Each row is a point on a tangle of strands that fork, close into loops and nearly touch. The rows are in no order.
(in the rows, 100 means zero)
Two points are linked if the straight distance between their rows is under 81.7. Some points are linked to none.
J_566: 125,72,92,138,114,131,123,110,95,102,111,125,112,101,89,97,157,78,143,106,125,109,133,91,100,135
J_784: 97,82,103,129,90,103,110,108,114,106,84,125,143,51,83,93,77,64,102,112,70,78,94,104,85,68
J_627: 112,106,98,113,58,109,109,102,75,117,116,132,136,91,103,57,90,107,126,101,108,136,72,122,108,104
J_292: 96,114,135,127,126,91,101,155,117,161,92,100,70,108,59,113,100,120,83,64,115,78,104,86,99,107
J_226: 117,108,60,91,106,123,90,91,129,107,82,125,94,127,121,115,106,96,110,80,119,108,120,86,101,100
J_511: 90,125,82,76,119,97,101,95,92,72,74,93,110,117,94,121,71,136,131,99,107,127,66,106,115,97
J_696: 111,83,114,172,109,114,107,120,68,124,125,116,40,100,50,136,76,115,106,86,101,77,102,108,75,89
J_202: 107,111,136,67,122,78,95,98,108,116,105,83,117,53,77,115,83,126,94,130,115,103,94,127,85,108
J_179: 83,124,122,68,124,119,71,49,84,48,69,90,89,111,122,92,96,83,102,107,58,79,109,61,104,100
J_326: 105,110,113,61,134,86,94,91,120,119,89,86,126,76,101,123,93,128,94,113,127,119,97,118,89,96
J_896: 84,99,103,147,120,92,114,133,104,169,92,122,61,76,83,138,113,100,88,80,136,81,83,133,93,101
J_392: 107,82,108,159,128,118,120,119,123,125,87,109,63,87,54,121,83,119,98,75,109,89,88,135,92,77
J_280: 72,99,112,96,137,107,94,71,108,55,73,78,120,90,126,60,75,90,91,116,111,116,63,93,91,81
J_18: 109,106,127,80,109,91,92,103,97,74,91,112,126,111,121,91,84,89,119,85,113,136,110,73,103,96
J_430: 109,109,69,102,103,120,92,88,125,86,102,98,73,149,121,104,132,102,102,68,107,129,102,75,116,108
J_366: 111,107,112,40,83,93,120,63,107,88,122,88,114,98,92,107,139,79,97,130,86,98,103,84,86,119
J_962: 80,105,108,68,107,86,101,131,76,127,96,82,70,145,91,114,59,148,95,85,111,78,124,103,110,76
J_11: 93,91,85,115,124,96,121,151,99,118,93,87,49,121,91,124,90,127,105,107,131,63,81,111,89,110
J_848: 80,99,107,121,89,110,86,88,119,116,92,102,103,56,95,106,75,89,75,94,86,108,133,140,109,91
J_891: 88,81,83,105,114,95,83,77,99,48,67,91,114,95,119,88,71,88,107,126,99,91,108,56,78,83
J_575: 106,103,112,73,71,131,103,34,87,101,114,108,129,98,140,60,130,84,96,120,78,114,141,78,105,121
J_263: 123,112,64,90,107,127,94,94,124,119,83,145,113,106,98,101,98,96,118,67,110,103,116,119,111,92
J_618: 96,100,120,105,75,88,125,127,111,109,84,115,121,86,105,115,105,94,123,98,139,121,100,99,97,124
J_992: 94,91,94,96,79,99,122,92,106,106,74,134,145,64,102,63,88,66,108,110,102,76,91,113,91,83
J_6: 70,112,67,64,113,90,50,77,64,80,78,71,97,110,93,76,81,99,97,75,78,93,101,97,107,83
J_317: 114,121,108,93,123,95,89,117,130,121,71,108,110,115,124,87,84,121,96,61,117,103,106,102,119,87
J_921: 73,124,122,48,135,113,96,86,84,104,117,65,139,97,148,85,93,89,77,125,80,114,83,125,104,98
J_513: 103,85,64,94,102,87,77,110,73,66,124,73,93,123,137,85,100,102,92,122,56,61,115,79,120,92
J_908: 66,128,121,93,107,98,88,95,112,87,83,67,104,97,127,98,77,112,82,97,88,123,98,106,126,103
J_389: 84,135,89,64,112,104,108,58,93,65,66,91,129,117,109,113,89,111,120,113,90,119,62,103,109,97
J_452: 89,100,115,126,65,87,112,127,115,120,79,120,105,70,95,133,86,96,106,95,115,106,124,108,105,115
J_789: 101,84,108,133,139,136,126,112,138,126,103,119,81,83,50,117,111,80,94,82,106,105,94,122,88,94
J_523: 103,87,104,94,101,77,86,117,82,114,108,127,100,58,66,134,58,98,108,116,111,100,109,117,76,95
J_294: 54,120,115,82,112,108,75,53,89,65,42,62,85,124,126,107,87,92,81,88,68,83,116,71,101,92
J_630: 110,67,67,115,82,103,115,83,120,81,148,116,82,92,97,102,149,96,95,128,94,87,114,79,126,123
J_982: 112,82,58,108,103,117,88,93,118,92,97,92,70,108,98,122,77,128,99,106,107,100,136,116,96,95
J_583: 98,99,80,95,82,78,76,84,82,89,85,69,77,119,108,123,95,132,105,79,113,129,106,131,115,91
J_38: 84,98,148,112,86,101,121,104,90,132,121,102,131,54,106,63,76,104,80,131,111,125,74,135,90,104
J_139: 109,99,112,135,90,87,98,109,76,151,111,122,55,88,53,126,67,110,87,66,71,48,92,131,95,59
J_393: 104,121,100,68,73,88,75,75,96,111,87,74,149,93,138,97,119,88,99,109,92,112,107,103,96,107
J_858: 89,116,148,91,96,110,109,74,119,62,75,89,114,95,150,91,102,73,96,115,90,106,119,72,102,114
J_184: 123,96,112,125,109,93,75,138,111,109,136,103,95,88,92,97,74,105,83,115,94,107,86,94,87,94
J_13: 129,89,106,91,74,79,98,85,73,88,110,88,140,108,113,83,123,110,127,105,126,146,70,109,91,95
J_984: 87,101,77,88,88,117,71,84,67,92,93,93,153,61,114,62,91,81,118,116,91,89,102,105,87,112
J_283: 78,100,109,101,80,68,92,72,98,55,74,51,114,116,120,114,126,76,76,107,67,92,96,75,95,96
J_394: 112,73,70,120,96,112,98,94,99,92,121,101,67,79,103,124,89,119,103,122,123,111,111,151,94,101
J_387: 110,108,88,76,107,124,128,72,108,58,93,136,89,122,92,88,129,92,140,93,112,103,93,66,114,120
J_135: 86,71,131,76,81,94,118,75,59,106,135,85,128,71,107,43,103,80,82,135,103,129,102,114,79,104
J_161: 109,96,84,112,102,104,88,117,107,132,78,122,96,107,81,93,64,107,93,62,78,66,126,118,111,57
J_61: 89,76,95,104,84,66,112,71,102,39,88,64,85,121,110,98,128,92,89,107,87,93,96,74,110,88
J_536: 77,82,126,80,90,98,115,73,43,85,116,68,143,80,113,65,93,95,105,139,98,141,84,113,81,107
J_573: 82,135,102,57,104,103,100,71,105,111,58,112,149,88,132,67,91,95,106,108,109,91,73,95,105,96
J_811: 102,105,78,129,86,104,98,125,111,73,105,79,82,143,147,90,90,120,96,99,81,100,96,82,127,99
J_938: 119,62,88,134,92,129,133,68,110,101,146,145,118,82,58,72,137,95,109,121,96,118,89,85,102,105
J_539: 77,119,152,88,89,112,110,43,105,57,71,78,118,106,142,102,126,69,88,127,72,104,93,64,91,109
J_8: 70,133,137,71,137,86,114,90,84,82,62,67,154,105,138,138,89,105,88,120,74,99,86,111,109,94
J_967: 96,129,106,110,68,108,86,96,112,109,111,113,108,77,77,100,90,109,105,97,88,131,100,112,116,122
J_715: 96,113,101,104,106,71,94,123,84,107,131,69,60,142,98,138,119,120,79,93,97,115,39,105,102,98
J_560: 98,110,88,76,101,97,100,89,128,123,61,118,143,71,130,75,92,90,97,105,117,73,94,121,97,82
J_690: 113,84,95,88,106,106,134,85,109,56,112,118,88,130,124,96,151,86,117,102,105,93,101,62,122,117
J_381: 138,95,101,116,111,131,109,93,145,101,141,127,93,99,100,76,142,81,84,93,75,83,118,90,114,109
J_183: 76,99,107,75,97,100,98,63,56,55,96,67,131,73,89,79,86,106,123,132,95,122,79,123,95,108
J_713: 128,85,80,100,85,75,68,89,84,67,101,86,98,141,114,92,118,113,114,74,92,112,123,67,117,88
J_37: 99,107,91,93,90,108,127,93,129,77,80,134,79,107,81,77,111,84,113,70,110,86,99,91,118,106
J_795: 121,99,88,102,88,134,115,69,128,93,152,124,98,104,115,73,147,94,93,117,77,99,117,80,129,127
J_646: 116,106,115,72,75,120,143,104,96,137,123,95,136,107,128,105,116,105,107,138,107,125,109,99,80,143
J_932: 79,124,110,104,68,80,62,120,83,125,101,72,78,132,88,77,70,130,80,72,80,86,111,85,121,86
J_881: 69,84,105,130,94,101,70,92,103,106,70,75,101,55,98,93,66,96,76,90,91,86,139,130,99,89
J_667: 98,84,71,110,53,86,115,95,111,83,126,111,75,91,85,101,143,90,104,113,107,97,87,89,109,123
J_223: 63,91,105,111,123,98,80,77,89,47,66,55,124,92,121,89,77,91,93,116,99,118,80,77,81,88
J_582: 81,122,99,111,65,70,50,98,91,118,84,74,86,101,95,85,84,124,84,61,92,111,101,107,122,91
J_122: 117,102,108,62,145,101,81,88,116,88,100,95,108,101,90,119,76,106,99,110,114,123,110,87,76,90
J_200: 75,106,127,79,100,85,130,98,107,84,99,84,117,109,117,114,105,90,92,112,114,137,67,96,101,102
J_550: 73,86,70,111,88,94,90,80,101,55,74,98,84,101,82,80,72,99,99,105,90,87,113,64,100,87
J_295: 107,100,117,75,88,106,129,103,104,95,103,139,131,82,107,71,95,68,110,106,100,89,116,99,101,101
J_357: 82,101,118,134,92,82,102,143,78,136,95,101,67,120,97,100,42,150,89,96,123,70,92,102,100,75
J_24: 98,106,121,75,140,93,78,93,101,72,79,84,101,108,78,95,49,119,102,95,98,111,114,77,89,83
J_56: 135,94,124,170,111,109,92,116,75,123,122,114,66,75,55,146,92,112,125,86,107,97,104,122,74,114
J_81: 118,103,106,86,127,107,116,104,125,93,98,96,109,137,117,115,151,76,108,104,124,114,74,55,78,114
J_531: 95,88,85,117,109,125,80,86,81,94,115,118,131,58,87,39,88,73,99,99,74,89,85,128,103,73
J_355: 104,136,112,87,114,96,102,104,145,129,74,94,119,104,127,112,121,128,94,83,126,116,84,96,114,108
J_916: 116,75,112,150,74,90,105,120,67,98,135,130,56,87,78,123,112,97,116,79,102,97,130,107,110,117
J_760: 88,85,96,125,106,102,98,141,95,118,113,87,55,143,94,118,89,119,90,85,125,116,112,79,94,100
J_870: 60,118,135,82,81,102,118,39,77,61,72,72,143,107,122,94,128,67,93,119,74,120,81,82,93,109
J_507: 55,104,110,124,109,104,76,107,99,97,73,53,92,80,126,91,54,124,73,97,95,101,125,121,116,99
J_479: 104,111,131,85,90,83,100,104,90,122,106,114,112,54,61,130,86,114,117,111,126,122,100,121,87,121
J_753: 88,88,138,96,75,99,119,97,81,113,132,112,122,66,103,51,92,78,85,117,102,126,97,123,100,101
J_78: 73,126,134,100,106,118,83,90,114,86,73,85,124,83,150,76,83,79,88,96,88,102,119,87,111,113
J_704: 116,91,80,124,61,98,77,94,123,104,113,94,92,86,111,94,116,91,81,98,80,91,135,112,112,103
J_574: 108,133,107,89,96,92,77,130,118,131,110,78,80,113,81,134,93,132,90,92,85,95,114,89,107,123
J_988: 92,93,101,124,92,150,97,65,76,111,108,117,159,61,98,27,100,73,101,100,64,101,102,110,96,94
J_842: 113,77,95,131,90,115,124,124,119,111,81,145,114,96,103,128,97,68,116,73,93,95,145,98,103,85
J_351: 77,112,143,69,119,78,138,96,89,75,84,87,144,123,127,132,105,81,85,118,92,121,67,105,99,90
J_996: 92,128,106,62,78,133,128,60,84,95,83,119,136,124,154,84,102,90,119,131,87,117,86,79,100,116
J_270: 130,114,119,83,92,104,99,122,107,152,131,99,116,94,100,109,142,94,105,97,126,119,102,112,87,134
J_79: 137,93,84,102,109,117,122,114,117,114,109,112,98,95,77,85,146,92,126,101,125,79,86,118,85,123
J_92: 99,78,98,93,90,89,126,64,112,47,106,101,97,115,139,85,145,80,97,119,92,86,101,61,123,102
J_947: 94,99,72,98,72,82,77,107,71,108,121,99,47,101,93,110,74,117,92,100,89,76,112,128,111,96
J_645: 116,106,80,91,84,80,69,77,86,60,96,84,120,121,109,73,118,101,119,90,84,112,82,77,112,91
J_455: 106,117,93,73,101,88,84,132,109,110,119,68,86,126,122,137,91,112,79,116,73,86,111,91,101,109
J_956: 105,103,61,71,89,96,94,85,108,75,128,108,85,99,99,72,121,86,93,117,68,61,96,87,122,105
J_620: 129,97,71,94,90,106,108,112,102,106,128,136,102,92,65,86,123,95,125,106,105,90,72,105,95,110
J_414: 92,105,64,105,99,102,66,98,109,117,66,113,113,91,99,78,69,88,85,83,78,64,118,104,104,72
J_25: 77,113,128,74,91,96,143,108,114,112,79,110,133,91,123,117,99,102,113,114,133,127,93,94,102,120
J_614: 62,110,89,89,92,109,91,69,101,63,72,80,69,137,102,95,74,105,87,100,72,86,125,57,108,88
J_494: 94,71,80,112,86,116,129,101,93,104,133,131,66,71,92,123,106,86,103,120,120,102,109,149,100,111
J_148: 103,107,101,97,119,79,122,137,101,119,84,83,72,95,91,130,123,120,121,107,138,71,65,125,94,127
J_674: 98,111,71,114,111,104,99,131,113,150,82,125,88,97,77,121,63,134,91,85,95,66,100,119,110,75
J_198: 122,95,114,103,111,70,98,100,82,64,103,61,101,141,100,114,118,119,106,82,101,131,61,112,103,83
J_581: 122,85,137,147,92,97,99,123,85,113,123,110,63,79,71,128,109,98,110,78,119,113,126,118,91,122
J_312: 104,91,86,119,113,102,104,105,101,75,102,70,56,164,88,107,133,118,107,68,109,123,91,69,109,105
J_318: 104,95,85,76,71,86,69,75,90,100,79,91,148,65,111,83,107,72,110,115,98,86,125,98,80,104
J_82: 115,96,119,86,94,65,103,103,82,61,85,90,129,134,107,125,115,89,121,89,101,131,95,59,93,96
J_424: 136,78,90,108,93,120,113,88,103,84,105,131,123,100,107,105,133,94,139,100,121,118,144,81,100,123
J_341: 108,92,108,90,85,76,74,92,100,84,80,90,121,64,87,89,89,82,104,105,93,81,135,97,88,100
J_851: 123,61,116,136,117,109,135,108,135,76,95,127,91,86,70,91,103,80,101,90,104,83,118,89,94,84
J_751: 104,112,92,119,127,115,107,143,88,158,113,123,98,74,82,139,114,99,126,127,135,96,74,121,77,135
J_206: 77,104,111,106,117,87,99,135,87,123,121,61,52,145,97,147,91,133,74,100,111,116,78,92,96,97
J_233: 79,115,125,88,98,105,125,101,100,128,104,98,138,64,114,83,72,126,94,140,115,124,73,127,99,113
J_146: 129,92,98,121,119,123,105,109,134,117,98,108,85,103,75,94,82,100,84,72,56,55,123,119,105,61
J_305: 93,104,113,46,82,52,86,89,88,101,116,80,91,84,83,106,119,83,82,101,99,100,83,114,94,94
J_971: 92,96,83,103,100,92,96,106,86,81,153,86,66,123,99,119,116,106,91,114,99,142,47,100,105,102
J_480: 93,104,79,140,100,119,71,93,92,92,91,101,125,62,89,59,67,105,106,105,87,101,72,134,101,88
J_922: 99,70,107,140,109,88,67,115,68,70,109,89,94,74,73,42,73,97,90,94,71,62,104,90,99,76
J_817: 108,89,77,135,56,118,91,96,116,122,141,119,97,70,106,110,118,82,80,111,72,105,123,125,112,104
J_756: 124,90,120,161,94,83,103,139,59,108,136,124,48,100,84,111,62,113,103,92,103,66,87,103,85,92
J_265: 125,73,103,135,125,128,115,136,106,121,93,129,100,103,81,136,102,78,121,69,94,92,153,100,91,90
J_113: 121,85,102,89,108,79,101,104,87,86,101,86,116,121,114,109,116,109,121,87,140,144,70,115,91,91
J_31: 114,91,100,85,79,130,154,109,84,127,132,117,114,94,101,99,113,106,121,141,114,115,106,118,83,142
J_144: 84,96,108,61,108,60,103,123,70,103,85,69,80,135,107,127,73,125,92,94,103,80,106,111,104,75
J_164: 102,99,78,98,102,99,94,111,87,63,109,73,88,158,148,95,95,111,91,103,62,79,109,77,125,85
J_17: 109,90,56,105,117,113,100,134,109,140,114,133,72,92,76,134,84,99,96,103,100,68,97,128,88,89
J_759: 130,74,107,98,128,102,111,93,128,69,103,122,97,94,90,72,104,84,99,98,114,91,108,83,91,83
J_754: 89,106,117,64,118,113,115,93,103,107,112,90,133,82,132,77,80,95,87,138,108,116,86,120,92,99
J_395: 133,72,95,79,140,97,80,95,119,89,110,121,104,99,101,73,88,78,80,98,102,84,122,85,82,64
J_338: 123,64,83,156,99,135,129,122,81,129,137,130,108,90,94,104,153,82,135,125,120,108,109,110,88,131
J_517: 96,91,124,103,99,84,86,118,94,71,81,114,117,108,124,79,67,80,106,81,103,116,133,60,107,87
J_486: 106,84,71,126,118,117,121,132,106,105,86,100,46,120,62,108,89,126,112,96,118,54,100,112,91,104
J_770: 122,70,97,158,128,127,111,133,89,117,96,122,90,100,76,118,137,70,141,78,110,102,143,109,97,111
J_359: 92,105,106,115,141,112,107,149,118,151,75,114,80,118,77,117,95,108,97,63,122,87,121,95,102,101
J_415: 106,112,108,80,60,114,93,70,101,119,116,92,136,94,138,73,122,85,92,109,93,129,129,107,104,117
J_362: 109,88,121,106,117,72,65,112,82,72,98,63,100,97,90,49,78,103,88,91,88,79,94,84,90,77
J_420: 113,68,80,121,76,83,98,113,97,92,118,107,55,126,89,101,133,106,101,71,103,87,140,74,122,109
J_933: 113,62,100,148,113,109,120,110,135,105,91,125,99,85,53,115,86,78,97,90,78,86,98,77,76,55
J_577: 95,108,94,64,79,125,133,79,98,99,98,138,129,100,121,76,96,80,116,116,105,113,106,91,103,111
J_428: 121,73,80,112,85,104,109,89,90,61,104,134,108,87,94,91,105,101,135,99,100,100,138,103,125,104
J_506: 57,92,101,89,92,75,85,79,67,62,55,38,129,87,121,107,116,72,90,95,83,76,97,94,85,103
J_390: 72,133,113,52,87,121,107,53,76,107,60,110,151,98,145,66,98,81,112,119,93,102,82,82,94,109
J_483: 109,103,93,117,91,105,103,116,112,69,120,99,98,110,125,79,101,103,104,111,90,112,83,86,118,106
J_325: 117,64,88,148,67,89,91,117,80,109,124,130,66,105,85,104,105,101,98,67,86,88,135,99,118,85
J_701: 81,119,96,93,118,117,131,124,92,141,120,133,95,73,72,124,96,113,117,125,132,110,62,127,94,131
J_893: 77,108,102,97,111,74,89,107,106,112,81,88,79,79,84,99,62,135,82,94,110,91,89,120,111,83
J_208: 93,99,90,84,99,97,99,126,81,130,113,104,42,120,68,116,66,132,90,91,104,61,118,121,103,90
J_196: 87,101,60,101,79,81,71,101,111,105,89,113,102,88,90,74,86,83,86,95,94,82,78,93,99,79
J_438: 98,114,103,91,98,121,99,83,75,54,119,68,125,109,144,97,99,112,119,128,71,127,105,118,122,116
J_418: 123,80,78,112,78,83,99,100,98,61,99,101,78,116,101,89,117,113,120,82,98,89,128,86,126,105
J_413: 97,112,97,127,78,82,81,107,76,134,125,123,55,73,78,114,66,101,80,89,78,67,88,136,104,86
J_961: 67,125,100,69,95,99,102,56,72,71,78,78,140,94,95,86,89,109,117,117,94,134,57,114,105,103
J_806: 95,75,122,110,108,89,104,127,104,91,82,106,87,121,102,92,57,101,89,75,118,103,146,79,98,75
J_404: 90,77,112,117,94,101,114,136,96,98,97,99,64,146,88,99,83,117,100,78,119,91,138,64,98,91
J_245: 57,142,124,51,148,119,93,66,81,96,71,77,143,97,152,116,90,94,86,120,75,101,87,107,105,99
J_323: 117,94,84,81,111,95,120,119,110,111,100,85,78,105,92,114,149,92,119,105,135,76,85,121,87,127
J_766: 74,115,107,96,84,95,109,92,129,93,70,123,83,95,73,90,86,90,92,62,107,110,110,90,121,100
J_230: 104,86,71,109,106,109,91,94,112,100,128,105,80,86,96,99,90,112,90,119,122,123,74,135,91,89
J_482: 99,94,64,79,95,103,111,76,115,75,76,87,102,116,127,145,107,102,112,121,116,112,110,101,92,106
J_555: 104,98,120,88,136,81,125,103,114,83,89,63,91,165,111,146,124,97,63,90,90,102,85,90,90,83
J_320: 137,85,78,116,114,126,111,110,133,95,119,122,84,100,99,91,109,95,95,94,74,61,123,113,114,90
J_27: 83,112,107,130,114,81,129,139,103,151,81,135,83,62,81,124,102,120,104,86,141,82,62,127,106,104
J_578: 89,93,95,130,96,144,83,65,105,115,77,107,163,48,105,70,88,74,98,107,76,100,116,119,83,85
J_102: 108,96,107,78,96,89,118,66,88,59,93,91,126,131,98,145,139,85,116,108,101,139,98,74,85,106
J_261: 129,113,79,62,90,99,103,75,116,75,128,92,99,115,97,101,147,96,108,121,73,81,87,78,104,118
J_47: 101,100,109,124,65,75,70,97,100,115,96,76,61,98,95,116,95,127,85,70,117,118,119,123,109,102
J_90: 112,73,86,107,95,127,131,108,84,125,136,130,96,82,97,111,121,89,120,124,132,110,106,138,85,123
J_57: 99,108,112,125,55,120,105,93,98,112,134,127,96,83,82,94,112,96,108,87,97,148,109,119,121,122
J_771: 96,110,121,113,132,128,115,113,148,117,106,117,86,83,68,109,85,101,80,88,100,110,104,112,103,102
J_372: 120,67,98,148,91,119,140,107,101,108,152,142,91,75,56,85,151,81,114,116,90,84,72,97,101,113
J_216: 103,139,114,33,117,125,107,61,109,120,111,96,130,117,126,118,113,102,94,121,89,124,92,101,97,111
J_586: 91,88,115,134,97,98,102,116,125,100,82,121,112,74,70,101,60,76,84,99,75,86,118,78,88,74
J_282: 126,78,101,133,101,103,112,123,88,93,154,134,80,87,63,88,134,92,119,106,105,95,80,92,103,120
J_852: 120,115,99,84,111,92,90,110,110,122,77,133,124,89,92,83,84,109,114,60,116,99,102,131,117,80
J_505: 110,77,91,94,85,71,87,113,88,88,98,104,96,76,85,108,77,94,104,114,102,79,123,104,86,93
J_572: 91,102,92,88,96,100,102,85,93,81,137,88,81,96,93,92,103,111,98,117,108,137,56,127,106,102
J_488: 110,77,92,138,72,72,94,118,112,144,96,97,51,107,88,111,110,110,75,70,129,71,101,114,84,81
J_707: 94,94,120,82,117,70,64,107,65,81,91,62,95,123,71,76,55,124,97,88,92,94,105,79,88,67
J_199: 48,109,120,80,87,82,101,70,67,69,53,62,154,91,127,100,114,64,98,103,91,102,80,88,89,106
J_97: 97,96,99,130,52,114,99,101,84,116,142,135,104,72,108,89,107,80,96,95,77,121,113,134,124,100
J_422: 108,86,107,72,90,54,71,102,95,119,117,96,75,91,83,99,109,89,79,75,124,109,100,114,90,85
J_634: 80,141,103,53,117,84,101,118,108,123,101,96,129,107,138,123,96,108,85,114,90,108,72,97,118,101
J_976: 91,118,75,45,102,79,59,80,89,97,84,90,103,98,82,101,84,103,103,84,89,100,111,106,108,90
J_758: 102,112,120,127,147,116,105,139,131,140,75,106,101,103,81,108,125,85,112,75,138,113,109,91,91,124
J_276: 113,93,105,108,90,112,118,96,107,72,134,113,117,93,101,64,108,98,111,128,99,118,81,80,105,112
J_951: 118,105,66,109,126,129,100,139,121,139,116,123,96,94,83,134,105,95,109,113,109,89,98,112,84,118
J_970: 69,110,93,93,111,81,123,125,87,127,102,130,64,70,86,137,80,121,103,106,139,93,63,132,106,112
J_169: 112,103,115,130,98,77,79,146,59,127,128,111,59,123,95,98,53,133,95,82,115,87,79,99,92,81
J_528: 111,100,139,132,111,94,97,138,90,131,130,105,71,84,77,120,127,84,105,91,134,118,98,107,82,135
J_450: 95,141,118,41,123,104,124,111,100,136,116,101,136,111,126,119,110,117,99,111,105,122,74,111,114,114
J_477: 102,113,64,83,84,66,92,105,119,97,59,93,106,103,95,95,92,113,106,100,104,65,64,88,97,90
J_254: 73,145,81,82,114,105,51,99,90,105,60,88,134,100,133,84,74,100,101,88,77,85,87,77,113,101
J_940: 107,98,97,128,68,92,77,117,84,87,116,83,68,140,75,64,80,136,96,83,78,79,109,74,114,85
J_439: 97,92,105,51,86,70,102,91,110,95,125,86,99,77,93,92,121,70,77,128,96,83,97,103,87,102
J_126: 122,118,115,73,96,121,113,112,123,133,124,101,122,109,128,124,132,88,105,113,111,116,123,94,91,142
J_927: 116,112,118,102,130,114,104,114,135,113,88,96,106,118,95,106,149,75,114,92,132,114,99,61,76,132
J_437: 89,122,121,94,123,87,107,121,154,134,72,77,90,110,120,127,106,128,66,86,116,96,108,75,107,102
J_391: 98,105,57,72,96,90,75,95,82,69,107,86,103,104,123,67,112,82,101,109,62,51,93,89,114,97
J_679: 97,106,67,106,108,113,70,85,94,70,93,91,109,93,109,66,71,116,113,101,100,119,77,122,110,87
J_445: 102,70,76,151,105,116,128,123,124,116,68,114,67,116,58,107,91,107,104,75,110,64,104,103,88,74
J_632: 85,120,93,98,142,126,110,114,133,124,64,120,76,127,85,117,73,124,99,71,121,99,119,79,109,101
J_207: 122,92,105,145,53,91,104,133,109,113,86,128,114,84,89,124,99,87,120,79,89,89,129,96,103,106
J_828: 90,111,94,58,86,136,107,36,85,101,125,100,118,103,142,59,127,80,83,141,66,104,105,80,100,117
J_321: 114,110,114,81,127,98,121,105,125,87,100,78,106,149,135,133,136,85,81,102,98,104,73,83,92,99
J_829: 107,89,61,93,96,100,90,83,124,88,73,68,85,119,116,129,88,120,94,115,106,86,128,94,84,92
J_831: 109,101,95,113,114,86,104,112,86,70,94,69,88,164,83,133,126,116,112,78,103,131,61,78,98,99
J_67: 106,114,103,66,121,115,64,45,106,63,84,102,96,98,114,71,103,80,98,106,78,84,113,73,97,92
J_476: 98,106,96,118,91,107,82,90,110,122,99,122,94,72,66,111,79,112,95,75,96,124,109,140,113,88
J_532: 100,92,94,138,90,100,72,113,82,78,118,95,76,106,68,54,68,116,91,96,58,68,109,83,115,81
J_833: 117,99,88,76,83,111,106,45,106,65,82,99,120,117,136,127,132,93,122,124,102,117,119,76,90,110
J_225: 125,93,95,115,72,84,76,102,67,96,120,117,120,88,107,78,94,108,126,96,121,137,82,123,102,94
J_227: 88,120,86,85,103,82,54,70,79,67,73,63,114,129,96,76,101,101,99,76,71,105,75,73,104,82
J_664: 88,91,113,73,127,67,126,118,92,96,83,61,82,152,100,151,104,115,78,92,106,91,94,103,92,81
J_274: 75,134,104,61,106,67,105,124,104,113,94,70,111,118,121,155,98,107,72,119,66,82,82,90,109,103
J_367: 93,99,103,155,98,83,102,116,98,161,108,108,36,93,86,132,92,122,71,78,135,72,83,121,82,95
J_830: 115,93,98,73,142,110,66,61,112,67,96,104,88,96,95,64,87,83,83,106,77,61,127,65,88,78
J_764: 98,129,128,99,117,82,92,153,110,154,102,83,75,113,79,129,95,148,84,83,108,82,106,79,103,115
J_458: 119,104,137,123,96,120,108,130,101,155,146,118,102,84,77,101,141,78,100,94,116,126,99,109,85,134
J_147: 72,100,64,97,110,117,58,92,60,72,99,78,131,81,127,75,78,92,112,107,88,108,94,107,101,103
J_287: 117,77,103,115,84,122,139,70,107,90,122,130,131,94,94,40,117,100,106,128,110,126,78,73,90,106
J_769: 87,116,119,109,117,104,115,130,150,130,93,100,78,86,97,113,85,114,65,93,101,84,112,111,114,105
J_302: 131,100,78,64,111,91,112,97,118,80,106,78,91,116,97,115,136,103,110,116,101,73,80,102,88,110
J_42: 96,126,107,42,107,140,98,35,88,117,115,87,130,115,141,82,115,90,83,139,72,119,93,98,85,108
J_397: 105,104,63,88,111,103,97,92,98,76,83,90,76,132,88,115,93,134,125,79,119,123,87,110,110,97
J_291: 115,81,81,132,63,87,95,104,136,124,102,100,73,91,98,107,131,92,75,81,112,89,114,120,98,96

How many points has the smallest loop of links through each point below? Write none if it is on no loop.
J_126 -> 16
J_971 -> 17
J_996 -> 7
J_483 -> 16
J_830 -> none
J_415 -> none

A piece is all that can be reached along the links. How many separate loops has the piece of each point below (a circle has one, a figure eight two, a Y none), and how many tips (points with one link)?
J_817 -> loops 0, tips 3
J_113 -> loops 1, tips 2
J_200 -> loops 2, tips 5
J_223 -> loops 1, tips 1

A fork is a point with three links, a tip a point with one. Leave the first point through the second and follow the links. Name the first fork or tip that comes.
J_833 / J_102 -> J_394
J_771 / J_789 -> J_323
J_148 / J_11 -> J_627
J_292 / J_764 -> J_318
J_294 / J_179 -> J_992
J_507 / J_881 -> J_161
J_351 / J_200 -> J_566
J_282 / J_372 -> J_261
J_450 / J_634 -> J_359
